A landscape with many valleys, sampled at points; each row gives a point and its height.
A ball rolls from a point to the lowest of its 3 nearest points, and stops where none of them is lower. Distance is the straight distance between rows; heights are no part of it.
dadag: [ 18.2 -40.7  15.0  -9.0  -1.2  29.8 -30.7 -15.2  -9.6 -22.3]  (h 14.0)
rik: [  0.5  45.3 -39.4 -17.0  15.4  -8.3  33.3  33.7  11.5  33.4]  (h 32.5)
zul: [ 19.7 -30.8   3.7 -12.0   0.1  13.3  -4.7  -9.3   2.5  12.3]  (h 37.4)
zuzof: [ 20.9 -46.7  20.4  30.7   1.3  16.2 -47.6  -3.1 -33.9 -41.1]  (h 20.1)
lekas: [ -1.9 -15.7  20.6 -68.7 -18.2  62.6 -24.4 -53.7  18.8 -37.4]  (h 55.5)
zopu: [-10.0  21.2  -9.4  31.4  -7.0 -19.1  11.1  29.0   4.7  13.2]  (h 26.9)
Peb: [ -2.6  -9.5   8.0   3.1 -26.7  41.6 -24.4  -7.4  31.2 -21.8]  (h 9.5)
sevi: [  4.6  20.3 -13.9 -19.0  -6.1  29.2  15.6  18.0  40.0  17.7]  (h 47.8)
Difug: [-26.4  19.8  12.7  42.6   5.4 -59.3  -1.7   7.4 -33.0  -3.5]  (h 27.3)
kadek: [ 10.4   0.4  -3.3 -41.2 -12.7  42.4   6.7 -10.1  33.7   7.9]  (h 67.1)
sem: [-15.8  -1.9  13.0  40.4  11.1 -51.8  -0.2   8.5 -35.2   3.1]  (h 30.0)
nava: [ 13.6 -22.1   9.7  17.5  13.3 -29.1  -8.4   2.5 -26.8   3.4]  (h 24.0)
bireg: [-19.4  42.8  -9.9  13.7  26.2 -68.4  43.7  12.0 -34.3  36.9]  (h 16.4)
mal: [  8.0 -40.7  11.8  39.2   4.9  -8.0 -25.6 -14.6 -31.5 -23.4]  (h 18.3)
kez: [ 14.9 -12.6   1.0 -50.3  -8.7  38.6  -5.4 -30.5  18.5   2.9]  (h 74.6)
bazil: [  6.2 -22.2   7.3  17.9 -13.5  20.1 -30.3  -0.2   9.9 -15.8]  (h 12.5)
lod: [  9.2   9.1 -12.4 -42.4  -9.7  37.9   7.3  -9.4  37.9   8.3]  (h 57.1)
Ribug: [ -2.2  14.3 -12.6   6.8  -9.4   7.5   8.9  26.6  28.4  11.9]  (h 28.5)
bevu: [  8.9   6.4 -10.1 -17.1   0.8  13.0  13.3   8.3  17.1  20.8]  (h 46.3)
fiz: [ 21.5 -33.8   4.1  -6.2   9.0  -2.0  -9.1  -4.6 -12.9   5.7]  (h 28.6)
Vev: [-10.3  -3.4  23.5 -55.9 -25.4  69.6 -33.0 -52.2  24.9 -52.3]  (h 13.0)
gofel: [-25.8  50.5 -14.5  27.9  11.2 -55.8  29.4  18.1 -16.9  15.9]  (h 20.5)
ses: [ -4.0  -9.1   5.8  33.7  -5.0 -14.7 -12.9  16.9  -8.6  -7.4]  (h 23.2)
Dele: [ 11.9 -37.2  12.1   3.7 -20.0  44.3 -40.7 -13.1   3.8 -38.0]  (h 13.1)
dolaf: [ -5.3 -14.1  15.9 -20.2 -23.1  61.9 -32.1 -35.4  22.9 -43.8]  (h 26.1)
Midor: [  4.8   3.8 -14.9  -0.2  21.4 -35.5  25.2  13.9 -10.3  33.2]  (h 34.3)
zib: [ -8.1  18.8 -16.6   6.1  12.5 -34.8  23.5  21.3  -7.4  22.0]  (h 25.3)
sofu: [ -7.1   0.7  -7.3  23.9   6.0 -30.1   6.8  18.2  -6.3   8.9]  (h 24.8)
fimek: [-27.1  46.8  -5.1  26.6  18.8 -76.0  30.0  11.0 -27.8  18.3]  (h 19.4)
Toze: [  1.3 -10.4   4.9  26.4   2.8  -6.3  -8.0   7.3   0.5   0.0]  (h 20.9)
tuvim: [-12.2  46.0 -31.7  10.1   5.7 -20.3  36.5  38.9  10.3  21.7]  (h 28.9)
Nivat: [ 19.7 -10.5  -5.7 -31.5   6.6  19.2  22.3   9.3  17.4  25.7]  (h 70.0)
sal: [-27.8  43.4   1.5  43.5   4.6 -69.5  28.4   3.7 -31.6   4.8]  (h 21.4)
tosi: [ 10.9 -34.8  13.4  12.0 -16.1  34.9 -31.1 -13.6   4.1 -25.5]  (h 16.1)
tubo: [ 29.0 -38.5   5.1 -12.9  15.1  -1.1  -8.2  -7.9 -21.8   8.5]  (h 28.0)
zigin: [  0.7  -6.1  16.2 -58.6 -20.0  57.2 -18.3 -48.2  31.7 -29.4]  (h 58.1)
bav: [-18.0  39.1 -18.9  25.0   3.8 -27.9  21.5  33.1   8.4  20.1]  (h 28.1)
punop: [  7.0  -2.2   9.2 -81.2 -16.2  54.5  -1.2 -46.7  29.5 -16.6]  (h 8.6)
fuz: [  8.7  -0.4 -10.9  -0.9   2.9  11.8   6.8  13.0  17.6  16.2]  (h 34.7)
Pakob: [  0.6  -9.5   5.4 -32.7 -12.0  52.5 -12.2 -25.9  32.9 -16.0]  (h 41.2)
ped: [ -9.7  49.1 -20.7  -1.2  25.8 -49.8  44.2  26.0 -17.9  39.3]  (h 6.1)
lib: [-45.3  49.9   1.3  47.4   7.2 -70.8  21.7  19.1 -28.1  -1.1]  (h 24.2)
vodu: [  5.2 -38.6   6.5  26.3  -2.0  -0.2 -21.2   0.7 -16.3 -15.8]  (h 16.6)
Kenug: [-12.8  21.9  -7.6  16.9  15.0 -60.2  24.0  11.5 -32.6  20.4]  (h 20.6)
mib: [  7.2  12.0  -8.2 -16.9   2.6  17.0  12.5  18.9  22.9  24.7]  (h 43.0)
budob: [ 21.0 -44.5  20.1   6.9  -4.2  41.9 -36.8 -25.2 -16.5 -37.6]  (h 9.7)
bube: [ 22.3 -48.9  13.2 -16.2   8.1  23.0 -19.5 -23.6 -14.7 -15.4]  (h 18.1)
pif: [-14.8  23.3  -7.9  31.6  -0.4 -41.0  14.5  23.2  -7.1   6.8]  (h 27.1)

For each start below, name the point where the ball stops.
lod | Ribug
sal | ped
Kenug | ped
zul | budob
lib | ped
bav | sofu
tuvim | sofu
mib | Ribug
tosi | Peb

For each start below, name every point that the ball comes to, in order.
bevu | fuz > Ribug
rik | zib > sofu
gofel | fimek > bireg > ped
Nivat | fuz > Ribug
Difug | sal > fimek > bireg > ped
Midor | Kenug > bireg > ped

Call two points neighbours if one is among the 3 nearest of the other. Go from one point of each pair to the other, from neighbour to neighbour, staying as low as possible. Name the highest point that can't be avoided.
budob and Vev | Pakob
budob and Ribug | kadek
punop and ped | lekas
ped and budob | zib
budob and Peb | tosi
